Each row is a point on a tangle of strands that fork and nearly touch. The rows are in no order.
Points whose rows are less than 64 apart are linked; no others are. Some points are linked to none.
fop: [ 17,  -2,  -4,  -4,   2,  -5,  -5,   3,   4, -14,   6,   0,   6,  -3,  15,
  13, -25, -20,   0,  -5, -10,  29,  -9,  13,  34,  20,  28,   9]
sug: [ -2, -17,  -6, -17,  32,   7,   8,   4,  -4,   3,   7,  20,  13, -31,  11,
   8,  23, -10,   1,  -8, -18,   4,  17,  -7,  17,   4,   2,  29]
Zuz: [ -3,   0,  15,  -4,  -2,  -1,   0,  34,  -3, -28,   5,  -2,  -8, -12,  -7,
   6,   5,   0,  13,  27, -10, -11,  -1,  13, -26,  -7,  -8,  -9]
Fomuk: [ -9,  11,   7,  22,  -1,  -5,  -9,   7, -12,  -3,  -8, -42,  -5,  11,  -8,
 -10, -19,   4,   5,   0,   9,  15,  20,   0, -20,  20,  29,  -2]
kuno: [ -7,   3,  -7, -30,  25,   0, -14,  18,  19,   1,   0,  19,  -4, -36,  14,
 -17,   3,   5,  -7, -13, -14,   9,  19,  19,  -6,  15,   0,   5]
motu: [-31,   6,  25,  13,  -2,   7,  11, -20,  -3, -12,  -3,  -9,   9,   9,   6,
   4,  19,   8,  12,  22,  10,  12,  32,   0,  11,  -5,  31,  15]
Fibun: [-13,   0,  19,   1,   1,   2,   4,  23,  28,   0, -29,   7, -15,   4,  -9,
 -19,  16,  31,   6,   3,   9, -12,  16,  -7,  -4, -18,  -4,  -5]
fipa: [ 19,  -4,  -1, -15, -43,  -3, -19,  -4,   3, -22, -15,  -7,  20,   1,  -1,
 -15, -18, -11,  -1,   2, -17,   3, -11, -11,  -4,  -8,  10, -16]
kikit: [  1, -17, -15, -15, -21,  -8, -21,  16,   7,  -3,  -4,   9, -16,  -5,   5,
   7,   8,   2,   8,  17, -22, -11, -11,   2, -45,   1, -40,   2]
lik: [-25,   8,  11,  -2,  10,  10,  -4,  26,  14,  -8,   8,  27,  10, -21,  23,
   5,  29,   4,   0,   5,   1,   9,  33,   2,  11, -19,   0,   3]
tiz: [-16,   5,   1, -21,   8,  -6, -10,  20,  10,  -2,  -9,  12,   5, -24,  15,
 -16,  20,   9,   9,  -3,  -1,   0,  33,   8,   8,   8,  13,   0]
tari: [  6,  -3, -15, -12, -40,  -8, -21,  18,  10,   1,   2,  21, -17,  14,  -4,
  10, -18, -11,  27,  12,   0, -13, -11,   0,   2,  -4,   5,  -5]
mafot: [ -7,  -2,  13,  11,  -6,  -6, -23, -25,  -3,  -6,  17,   2,  12, -28,   9,
   8,  22, -14,   9,   6,   1,  -1, -17,  28,  -5,   8,   5,   1]
mok: [-11,  16,  -9,  10,  19,  -4,  -5, -24,   7,  15,  14,  14,  -6, -19,  21,
   9,  10,  -1,  -9,   1,  21,  13,   4,  20,  20,   1,  12,   6]
Zona: [  6,   3,   8,  25, -19,   6, -41, -18,   9,  -3,  -8, -11,  -5, -31,   7,
 -17,  -4,  17,   5,  -9,   8,  -6, -12,  14,  -3,  13,   4,   6]
mopag: [  7, -15,  20,  15,  31,  30,  34,  -5, -22,  -9,  -3,  -4,  14, -15, -14,
  10,  12, -12, -18, -16,  -6,  -4,  -1,   3,  -1, -13,   1,  11]
rame: [-13,   8,  -8,  27,  -7,  14, -12,  29, -11,  13,   2,  -2, -11, -11,  -8,
  13,   8,  -2,  16, -10,  10, -39,   1,  -1, -12,   7, -12, -12]
Mufar: [ 23, -12, -28, -18,   1,  -8,  -6,   6,   1,   0,  -4, -13,   4,   0,  10,
   4, -20, -15,   3,  -7, -25,  31,   2,  -5,  22,  34,  13,  11]
Bur: [ 32, -19, -12, -17,  15, -17,   6,  -9,  16,  20,   4,  11,  -2,   4,  -9,
  17, -12, -17,  -6, -13, -22,   4, -18,  -3,  -3,  12, -18,  11]
Gitor: [  5, -22,   1, -30,   2,  -9,  -5,  -2,  12,   9, -22,  -2,  24,  -6,  -5,
 -28,  13,  14,   4,  -9, -22,  10,  11,  -9, -13,  17,   3,  16]
mazu: [ -2,   3,  10,  16,   5,   1,  -3,   2,  -1, -17, -17, -34,   1,   5,   0,
  -8, -21,  -3, -17,  -2,   2,  17,  19,   9,   4,  -3,  38,  -4]
matu: [-19,   1, -11,   8,   9,  15,  19, -28,  -8,  30,   7,  15,   1,   0,  10,
  16,  23,  -8,   3,  -3,  27,   2,  13,  11,  25,   2,  12,  16]
dese: [-12,  -1,  -2, -21, -10, -22, -16,  15,  23, -18,   9,  18,  -8,   2,   8,
  17,  -6,  -7,  10,  34,  -6,  14,   3,   9, -11,  -9, -16,   9]
Vapa: [ -7,   3,   6,  16,   7, -21,  -5, -21, -15, -16,  26, -15,  16, -13,   6,
   0,   5, -19,   8,  25,   9,  14, -13,  15, -10,   9,  -2,  10]
nus: [ 19,  -5, -13,  -1,  17,  17,  -5,  -6,  23,  17, -14,   7, -19,  11,  -6,
   8, -31, -10, -18, -42,  -6,   1,  -3,  -9,  38,  26,   9, -12]
Rasip: [ 15,   3, -19,  19,   9,  29,  25,  -6, -19,  35,   8, -20,  -9,  13, -14,
  11,  -4, -24,   7, -10,  -4,  10,   1,  25,  18,   3,  21,   7]
novev: [  3,  -9,   3,   6,  28,   2,  15,  10,  -8,  13,   7,   1,   8, -37,   6,
  -8,  11,  -8,   6,   1, -22,   2,  13,   9,  -5,   5,   4,  25]
Dite: [ 14,   7,  -2,  17,  13, -12,  10,   8, -24,   5,  23, -12, -14,  10, -20,
  13, -10,   4,   4,   7,   4,  -9, -13,  16, -25, -12, -17,  -9]
bevap: [ 23,   8,  -8, -10, -17,   3,  14, -28,  14,   8, -14,  14,  -6,  44, -10,
  -7, -33,   2, -16,  -5,  12,   7, -29, -21,  25, -20,   7, -27]
Bupig: [  6,  25,  17,   2, -17,  -2,   9, -26, -17,  20,   7, -10,   6,  33, -21,
 -10,  13,  24,   5,   6,  11, -16, -10,  -7,  -9,  -9, -14, -18]
fisuf: [-13,  24,  15,   2,   1,   2,   5,  21, -11, -38,  19,  12,  11,  -2,  -2,
  19,  11,  -6, -10,  13,  -1, -24, -25,  26, -12, -25, -16, -33]
Zore: [ -1,  19,  21,  -1,  -8,   1,  12, -14, -18,   0,  18,   1,  21,  15,  -8,
   1,  28,  -1,   8,   5,   8, -23, -19,  -1,   5, -16,  -4, -31]
kepa: [ -8,   0, -16,  14, -13,  -8,  -3,  38, -23,  -5,  10, -13,  -1,   0,  -6,
  17,  -4,  -7,  19,  -2,  -4, -25,  14, -14, -29,   3, -11, -17]
sedu: [-14, -12,   7,  19, -11,  12,   3,  19,   2, -31,  -2,  -2,  10,  -2,  29,
  16,  22,  22,  -6,  10,  -4, -11, -10,  -5, -37,  -4, -30,   5]
Suvab: [-17,  12,  16,   1, -14, -14,   1, -14,  10,  -1,  -5,   5,  -6,   9,   0,
  -6,   7,  11,  22,  27,  16,   0,  16,  -2,  15, -10,  27,   1]
sege: [-20, -13,  -5, -20,  -6, -11,  11,  -2,   4,   8, -10,  16,   9,  10,   7,
   3,  22,  10,  19,  -1,  -9,   4,  34, -26,  22,  20,  14,  21]
Mizud: [ 18,  -8,  -1,   2,  33,  11,  21,  14, -21,  -5,  -4, -17,   4,   0, -19,
  10, -12, -15, -21, -19,  -7,   4,  -1,   4,  -2,   7,  -8,   5]
luzu: [  5,   2, -26,   5,  -4, -13,   5,  -4, -22,  16,  14,   4,  -6,  38, -12,
   6,   1,   7,  -2,  -2,  15, -12,  -7, -16,  -5,  -1,  -2, -17]
kini: [ -3,  -2,   2, -28, -27,  30, -26,  11,  22, -17,  -2,  24, -17, -42,   4,
 -25,  -6,  14,   0,   7,   2,  -6, -26,  21, -23, -21, -14,  -6]
rufu: [ 19,  21,   3, -16, -11,   0,  12,  13, -21,  10,  12,  -2,  20,  -1, -20,
 -29, -13,  -2,  22,   7,  -7,   0,  -3,  -5,  13,  -7,  17, -16]
loto: [ -1,  10, -11, -17,  25,   7, -12,  18,  16,  11,   7,  14, -11, -32,   9,
  -1,  -8, -13,   1, -32, -13,  -3,   6,  11,  20,  14, -10,  -2]
Reli: [ 19,  24,  -2,   4,  -4,  -1,  10, -10, -25,  13,  15, -26,  15, -12,  -8,
 -27, -13,  -3,  12,   8, -12,  23,   4,   0,  23,   4,  24,  -4]
Lizi: [ -9,  15,  13, -19,  -3,  -9,   3,   1, -20, -26,  18,   2,  31,   5,  -8,
  -8,   5,  -4,  -9,  14,   5, -18,  -7,  15,   1, -20,  -5, -31]
fode: [  1, -11, -12,   4,   8,  14,  24, -24,  -9,  12,   0,  23,   6,   7,  -1,
  20,   9, -16,  -4,  -1,   1,  -5,  -7, -10,  10,   0,   0,  19]
Gibom: [  3,   8,  -5,  -1,  30, -11,  -4,  -5,  27,  -9,   5,   9, -13,  -6,   6,
   3, -17,   8, -30, -12,  34,  -1,  -5,  17,  -1,   3, -32, -11]
Til: [-15,   8,   3,  12, -17,  29,   7,  -8, -29,   2,  15,   3,  17,   2,   3,
  10,  18, -14,  17,  -3,   3, -16,   1, -26,  16,   4,   4,  -7]
Vetuz: [  8, -18,  -5,  -7,  25,  15, -10,  -8,  42,  14, -23,  24, -14,   4,   8,
  15, -10,  -6, -17, -23,  -1,  -8,  -2, -12,  22,  14,  -9,   2]
temuz: [ 12, -17,   0, -32, -11, -25, -10, -10,  19, -13, -19,   5,   7,  23,  -6,
   0, -13,  10,  -7,   5,  -9,  -1, -18,  -7, -16, -12, -13,  -5]
ris: [ -9,   6,   0,   2, -15,   5, -19, -10,  16,  -4,  15,  22,   3, -40,  12,
  -2,  17, -12,  17,  18,  -5,   3, -15,  19,   4, -12,  -8,   0]
Gika: [  4,   5,   3,  -9,  17, -14,  -7, -28,   1,  -1,   8,   1,  13, -10,  16,
  -4, -13,  -3,   0,   0,  -9,  32,   9,  28,  31,  10,  38,  19]
vagu: [ -4,  16,  -5, -10,   3,  -8,  13, -11, -17,  28,  10, -16,   4,  37, -23,
  -1,   8,  12,   4,  -2,  28,  -8,   2,   6,  -8,  -3,  -6, -16]
duza: [-24,  -7,  17,   2,   5,  15,   8,  25,  18, -14,  -8,  23,  -1,  -8,   9,
  12,  12, -13,   9,  24,  -6,  -3,  16,  10,  19, -36,  14,   0]
vidi: [  5,   0,  -1, -10,  -3, -11,  -9, -13,   8,  10, -12, -10,   9,  -3,   2,
 -29, -17,  19,  -6, -13,  27,   6,   2,  -4,   3,   6,   7, -10]
rofu: [-11,   7,  -5,  19, -13, -11, -26,   2,  11,   9,  -3, -22, -15, -25,  13,
 -23,  -3,  17,  10,   5,  12,   7,   9,  14, -22,  25,  -7,  15]
bik: [-16,  -1, -11,  -5,  17,  16,   9,  24,  -9,   7,  -2,  16,  -4, -16,   4,
   2,  25,   5, -23, -20,  -2, -18,  14, -10,   3,  -1, -18,  -6]
dure: [  0,   5, -14, -37, -11, -23,  14,  15,  18,   1,  -7,   5, -13,  34,  -4,
  -4, -40,  -3,   3,  -3,  -2,  17,  13, -16,  30,  10,  29,  -7]
Geker: [  2, -29,  -1,  -4,  36,  20,   5,  -1,  24,   4, -18,  18, -12,  -7,  10,
  10, -10,  -2, -13, -20, -15,   4,  10,  -9,   1,  21, -15,  22]
lef: [ -4, -16, -15, -17,  -2, -18,  15,   6,   9,  -2, -14,  -8, -26,  36,   2,
   4, -19,  -4,   1,  -7,  -8,  17,  22, -21,  24,  20,  16,  11]
bir: [ -6, -10,  36,  -6,  -9,  10,  27, -41, -11,   9,  -8,   8,  23,   8, -11,
   0,  30,  11,  24,   6, -12,  -3,   7, -21,  20,  -4,   2,  22]
muvoz: [  1,  -6,  13,  36,   0,  14,  -2, -14, -20,   1,  -4, -27,  -3,  -5,  -3,
  13,  -2,  -9,   8,   4, -10,  -1,  -3,  -5,  10,   7,  17,  20]
futo: [ -4, -10,   2,   1, -40,  -6, -15,   3,   1,   6, -22,   7,   6,  20,  -6,
 -10,   7,   4,   8, -10,  -4, -19,  10, -23,  10,   0,  13,  -6]
bukaz: [ -2, -16, -14, -22, -20, -10, -23,  21,   9, -11,  -1,  -4, -19,  -4,  21,
   7,  -5, -20,  19,  26,  -8,  10,   1,   6, -31,  10, -21,  17]
Vage: [ 31,   4,  -6,  17,  16,  12,   5,   6, -22, -12,   1, -22,  17,  -7,  -2,
  -1,  -6, -25, -16, -12, -19,  19,  -5,   1,   7,   3,  20,  -5]
Rulav: [ -2,   2,   6, -18,  16,  -3,   4,   1,  40,  18, -24,  27, -10, -10,  -1,
 -27,   4,  20,  -7, -12,  10,  -9,   6,   1,   4, -12,  -9,  -4]
bipur: [ 13,  -3,   2,  39,  -4,   9,  -6,  -5, -25,  -4, -11, -45,  -1,   7,   3,
  -4,  -5,  -3,   3,  -6,  -3,  11,   6, -18,  -3,  17,  13,  -4]
lidiz: [-15,   4,  18,  -2,  -5, -18,   2,  -9,   5, -23,  -7,  12,  13,  24,  29,
   4,  24,  27, -20,  12,  10, -19, -11,  14,  -6,  -8, -26,  -4]
bofi: [ 11,  21, -14,  17,  -5, -12,   0, -36, -17,  10,  32, -10,   6,   9,  -9,
  -7, -10,  -6, -18,   7,  22,  12, -25,  17,  -9,   4,  -3,  -6]
fezun: [ 16,   4,   1,  16,   3,  24,  25, -10, -18,  21,  15, -16,  -5,  29, -14,
  13,  -5, -15,   8,   8,   3,   5,  -6,  10,   2, -14,  14,  -8]
tepe: [-22,  -2,   0,  13,  16,   3,  13,  41,  -4,  -4,  -2,  -4, -12, -11,   1,
   8,  13,  20,  -3,  -1,  11, -15,  20, -17, -15,   2, -24,   7]
tobo: [-15,   8, -12,   4,  15, -13, -22, -11,  29,  -6,   2,  -5, -20,   0,  15,
   7, -19,  10, -23,  -7,  39,   8,   7,  11,   1,  12,  -7,   2]
nitaf: [-26,   9,  13,   4,  19, -16,   3,  -7,  -8, -10,  29,  -1,   9, -15,  23,
   0,  24,  -1,   2,  33,   7,  16,   3,  23,  -4,  -5, -13,  14]
miren: [  0,  14,  18,  -1,  16,   8,  32,  12, -15,  -7,  31,   3,   1,  -1,  -9,
  15,  17,   1,  -8,  11, -12, -22, -29,  19, -22, -24, -22, -21]
Muso: [-22, -14,  30,   6,  -3,  17,  28, -39,   0, -11,  -7,   0,  14,   9,   0,
   6,  26,  19,   5,  12,   6,  -4,  26, -21,   4, -19,  11,  29]
Nuf: [ 14,   8, -13, -38, -10, -25,   3,  19,   6, -15, -11, -12,   5,  26, -12,
 -19, -37,   7,   5,  -4,   1,  22,  21, -25,   4,   5,  11, -11]
Zot: [-23,  -1,   2,  21,   3,   3,  -1,   0, -12, -21,  -8, -15,  12,   7,  12,
   8,  -4,  -7,  -5,   7,   4,  16,  26,   0,  16,  -2,  45,   1]
Rav: [ 17,  25,  -3,  22,  -1,   4,   2, -10, -15,  -5,  23, -22,   1,  -3,  -5,
 -10, -37,   2, -12,  -2,  31,  14, -18,  25,  -2, -13,  12,  -9]
Gan: [-16, -14,  -2, -10, -18,   4, -13,  11,  20,   6,  -8,  39,   2,  -7,  15,
  17,  21, -13,  22,  19, -11,  -8,  -1, -11,   7, -16, -11,  15]
dedu: [ -7,   6,   2,  -1, -14,  27, -24,  14,  27, -11, -13,  13, -14, -47,   3,
 -26, -17,  13,   5, -12,  13,  -6, -16,  17,  -7, -19,   3,  -8]
gide: [  2, -12, -11,  27, -12,  11,  -8,   8,  -5,  21, -11,   5, -22,  -1,  -7,
   6,   9,  -3,   8, -26,   1, -30, -11, -13, -12,   6, -17,   4]
Fuf: [ 20, -15, -10,  24, -11,  20, -13,   4, -11,  28, -24,  -7,  -5,  -3,  -4,
   2,  -9, -11,  -4, -36, -16, -13, -12, -19,   3,   7,   4,  -1]
vuma: [ 20,  11, -13,  10,  10,   9,  11, -22, -14,   5,   1, -18,   4,  20,  -9,
  -7, -16, -23, -30, -14,   0,  19,  -5,  -6,  16,  -1,  19,  -5]
mos: [ 19,  -7,  -6,   4,  26,   7,  18, -28,  15,  32,  -3,  15,  -9,  10, -13,
  12,  -4, -11, -16, -14,   1,   2, -18,  -6,   9,   3, -14,  28]
gesap: [-12,  -3,  -7,  27, -22,  24,  -4, -13, -39,  14,  -6,  -2,  12,   3,  -1,
   5,  20,  -2,  -7, -24,   2, -21,   5, -26,  17,  10,   7,  -2]
kiti: [ -5,  -9, -14,   4, -13, -20,  -8,  26, -26, -20,   7, -12,  -1,  29, -11,
  23,  -3,   3,   7,   0,   7,  -4,   8,  -6, -28,   7,  -7,  -9]
Kigir: [-19,   1,   2,  19, -14, -19, -18, -16,   6,  12,  10, -12, -17,  -7,  14,
  -2,   9,   3,  17,  10,  19,  -5,  -3,   2,  -5,  22,  -9,  15]
Vug: [ 14,  -3, -20,  -5,  -6,   7,  17, -10,   6,   0,  -7,  11, -16,  44,   3,
  12, -27, -19, -22, -21,  -1,  10, -14, -30,  30,  -4,  15, -26]
pilir: [ 15,  -5, -14, -36,  12,  -9,  -7,  14,   8, -11,  -4, -19,  -7,  -5,  10,
  -6, -28,  -1,  -1, -10,  -8,  28,  20,  10,   2,  32,   6,  12]
pap: [  2,   2,   4,  -2,  31,   1,  10,  -1,  23,   9,  -3,  20,  -6,  -5,  -2,
  -8,   7,  14, -17,  -3,  12,   9, -11,   3,  -4,  -6, -21,   6]
lin: [  9,  -4, -16,  21, -19,  19,  -8, -12, -23,  16, -13,  -2,  14,  -8,   5,
 -11,   8,   1,  -1, -22, -19,   1,  -7, -22,  27,  15,  11,  -7]
Viz: [  1, -32,   3, -22,  33,  15,  19,  13,   7,  -4,  -2,  21,  -1, -23,   4,
   2,  16, -11,  -6, -21, -19,   2,   3, -14,  -1,  13, -25,  13]
liton: [-17,  -2,  14, -13, -16, -15,  -4,  12,  22, -14, -21,  -6,   1,  13,  -6,
 -19,  -2,  30,  -2,   2,   6, -28,   8,  -7, -20, -10, -13, -16]
sus: [ 17, -13,  -5, -14,  -3,   6, -20,   9,   8, -20,   1,   4,  -2, -32,  -2,
  -4,  -1, -13,  -6, -14, -19,  -7, -26,  14, -28,   6, -16,   4]
pigo: [ 26, -12,  -3, -13,  12,  -6,   0,  17,   3,  14,   6,  10,   3, -16, -13,
   0,  -1, -15,   4,  -1, -25,  -1, -21,   6, -24,   4, -17,  12]
Dusu: [-10,  14,  13,   5,  -2, -21,  -4, -35,   9,   2,   8,   2,   5,  14,   7,
  -3,  15,  28,  -7,  21,  20, -10, -23,  14, -10, -10, -31,  -4]
vebe: [ 21,   1, -22, -35,  -1,  -5, -13,  27,  -7, -15,  -4, -15,   5,   1,   0,
 -14, -40,   4,   4, -17,  -2,  21,  14,  -9,   2,  19,   4, -14]
fusap: [ 22,  19, -15,  13,  14,  -1,  23,   1, -15,  17,  24, -25, -24,  31, -29,
  11, -25,  -2,  -1,   3,   9,   9,  -1,  11, -15, -12,  13, -14]
rar: [-19,  -3,  16,  22,  -5,  12,  16,  28,   2, -18,   4,  -4,  -5,   7,  14,
   9,  18,  18,   4,   5,   1,  -9,  15, -16, -15, -18, -35,  16]
Fusu: [-20,  -9,   5,  -3, -46,  -8, -29,   9,  -2, -15,  -9, -10,   7,  17,   5,
  -5,  -2,   5,  12,   9,   5, -19,   8, -16, -12,   5,  10, -10]
biba: [  2,  14,  -8,  -4,  -2,  -1,   4,  -8,  -7,  11,  14,  -9,  11, -16,   3,
  -5,   4,  -6,  16,  10, -19,  26,  10,  18,  37,   0,  41,   3]
Gidal: [  0,  -6,  13,  -5,  21,  13,  28,  13, -21,  -5,  10,  17,  13,  -8, -12,
  11,  14, -12, -16,   2, -10, -16,  -8,  11,  -6, -18,  -4,  -6]
Naf: [ 10, -16,   1,  21,  18,   3,  28,  18, -15,  -5,   9, -13, -28,  11, -10,
  33,  -2,   0,   3,   4,  -4, -11,  -3,   4, -25, -14, -20,  12]
vikun: [ -1, -11, -22,   5, -17, -26,  -8,  -6, -27,  -8,  16,  -2,   1,  35,  -4,
  23,   4,  -6,  -3,   4,   6, -11, -11, -15, -19,   1, -20, -20]
Kesu: [ 22,  11,  -3,   4, -23,   1, -12, -23,   0,   3,  -4, -10,  21,   0,   2,
 -28, -14,  -3,  -8,  -8,   2,   5, -19,  -5,   3,  -2,   3, -15]
faru: [ -5,  -6, -16, -33, -26,   9, -32,  17,   8, -23,   1,   5, -14, -27,   1,
  -6,  -7,  -1,  -1,  -1,  -7, -14, -18,  11, -43, -10, -27,   0]
nifuv: [-22,   6,   9, -10, -24, -10, -13,   6,  23,  -8,  -4,   7,  -4,  -2,  12,
  -5,   6,   3,  12,  39,   6,   4,  16,   9,  -4,  -3,  -3,   5]
tet: [  0,  10,  -4,   3,   1, -17,   1, -39, -12,  26,  22,  -7,   4,   5,  -2,
  -5,  17,   5,  -2,   9,  13,  -5, -28,   8, -16,   3, -22,  12]
tup: [ 10,  -4,  22,  -5, -25,   2,   0,   8,  -3,  -4,   3,  -8,  18,   7, -18,
  -8,  -1, -10,  19,   7, -17,  -5, -11,  -8,  -3, -17,  11, -19]
Nim: [ 29, -12, -25,   0,   5,  12,  -1,   1,   9, -10, -14,   1, -23,  26,  -6,
   4, -44, -12, -19, -30, -21,   5,  -4, -25,  17,  11,  13, -21]
sorok: [ 19,  19, -11,  13,  11,   9,  11, -14,  -8,   1,   5, -20, -10,  12, -14,
 -10, -40, -10, -20,  -7,  35,  21,  -4,   7,  15,  -9,  27, -13]
Sisa: [  5, -22,  10, -17,   2, -11,  14, -10,   7,  12, -15,  10,  16,  -2,   0,
  -1,  18,   5,  12,  11, -30,  13,  13, -15,   7,   4,   9,  32]
logok: [ -1,   5, -13, -17,  16,  10,   5,  13,  -2,  23,   2,  24, -11, -12,  -3,
  -1,  10, -11, -10, -30,   5, -13,   6, -12,  24,  15, -13,  -8]
Suba: [-20,   0,  -1,  -5,  -7,   3,   9,  -4,   0,  21, -24,  20,   3,  10,   4,
   0,  28,   7,   6,  -5,   4, -17,  16, -21,  19,  -2,  10,  -3]
Ligi: [-10,  11,  12,   1,  -5, -18,  -3,  31,   6, -21,  -3,  -8, -13,   8,  -7,
  -8,  11,  31,   9,  25,  -2, -16,   2,   2, -29,  -8, -27, -16]
Vemu: [  1,  -5,  13,  20,  18,   1, -13,   4,   5,  -4,  -9, -19,   9, -33,  -1,
  -6,   3,  -2,  -1, -10,  -9,   4,   3,  22, -14,   3,  11,  15]
Gulem: [ -6,   9,  16,   5,  10,   4,   4,  38,  12,  -7,   0,   7, -17,  -8,  -3,
   9,   3,  -8,  -7,  17,  -3,  -9,   4,  15,   3, -15,  -1,  -7]
fub: [ -8,  10,  10,   7,  23, -20,   2, -14,  25,  -9,  24,  19,   6, -21,  17,
   1,   8,   4, -13,  16,  16,  26,  -5,  23,   1, -13,   1,   6]
padog: [-27,   0,  12,   4,  -9,   6, -13,   1,  18,   2,  16,  34,   7, -18,  21,
   7,  33,  -7,  16,  36,  -8,   5, -11,   0,  11, -29,  -9,   0]
kar: [  3,   8,  22,  21,  -6,   0, -25, -21,  -4,  -1,  -7, -27,  10, -33,   8,
 -17,   0,  12,   8,  -9,  -8,  17,  16,  15,  -4,   8,  26,   5]
sena: [-20,  15, -14,  22,   2, -12,  -8,  -8,   3,   3,   4,  -9, -24,   6,   7,
   6,   5,   4,  -9,  12,  35,   0,  13,   4,  -7,  18,  -8,   6]
razi: [ 21, -16,   6, -20, -11,  -5, -13,  -9,   7,   4, -28,   7,  10,   1,  -8,
 -17,  -1,   5,  -2,  -2, -22,   4, -21, -18,  -9,   4, -16,  12]
Peseg: [ 19,  -4,  -1, -11, -16, -15,   1, -17,  10,  -8,  -8,   8,  -7,  33,  -7,
  -3, -37,  15,  -5,   3,  17,   5, -21,  -3,   3, -10,   1, -12]
Topav: [ -8,  -3,   5, -12,  -1, -17, -14,   5,   1,  -6, -21, -10,  11,  12,  -5,
 -22,   0,  16, -15,  -8,  12,  -1,  20, -15, -18,   7,   5, -12]
simi: [ 18, -14,  -1,   9,  23, -15,  24,  20,  -8,   1,  -7, -15, -17,  20, -26,
  16, -15,  16,   3,  -3,  -8,   3,   9, -13, -24,   3,  -2,  14]
Manu: [  7,  12, -10,  32,   1,  13,   0,  -7, -22,  24,  15, -20,  -3, -10,   4,
  10,  -1, -18,   0,  -4,   0,   2,  -6,  20,  17,  11,  11,  12]
Kaseb: [-14,   5,  35,  -4,  -2,  11,  23, -33, -16,  -1,   6,  10,  22,   5, -12,
   5,  35,   5,  10,  21,  -1, -14, -11,  -7,   9, -24,  -9,   1]

A fork is a point with three links, a tip a point with one. Leave the first point through the second and follow the links. Name the first fork or tip that comes.
Kesu; fipa: lef
simi; Naf: motu
Zuz; Gulem: sedu
Til; gesap: Zore
Vug; Nim: liton
pigo; Bur: Gan
tobo; sena: Fusu
mopag; Mizud: lidiz

A fork is a point with three links. Follow the links from the first point to the second and name the forks in between, in order.
Dite; gide: motu Zore
Reli; tepe: liton
Rav; luzu: Zore
Suvab; Naf: motu

Follow the links from the first point to the second, and from the first to the third. Name the last point that the two ways share.
mopag; bukaz; Rasip: motu
fusap; faru; Bupig: motu
kikit; Fuf; tet: Zore
sus; gide; miren: Zore
dure; Kigir; Zuz: liton

Name the points in between on the shortest way along the links from the first point to the second, in order.
vidi; rar: Topav liton Ligi Zuz Gulem duza lik tiz kuno loto logok bik tepe
Gitor; vidi: razi temuz Peseg bevap Vug Nim nus Vetuz Geker Viz sug novev Vemu kar Zona rofu Kigir sena tobo Gibom pap Rulav Fibun liton Topav
sorok; Til: vuma Vage Mizud mopag Gidal miren fisuf Lizi Zore Bupig vagu luzu vikun kiti kepa rame gide Fuf lin gesap
vebe; pap: pilir Mufar fop Gika biba Reli rufu tup fipa Kesu vidi Topav liton Fibun Rulav
Rav; Rasip: sorok vuma Vage Mizud mopag Gidal miren fisuf Lizi Zore Kaseb bir Muso motu Zot mazu Fomuk bipur muvoz Manu
vagu; fode: Bupig Zore Kaseb bir Muso motu Suvab nifuv dese bukaz kikit faru sus pigo Bur mos
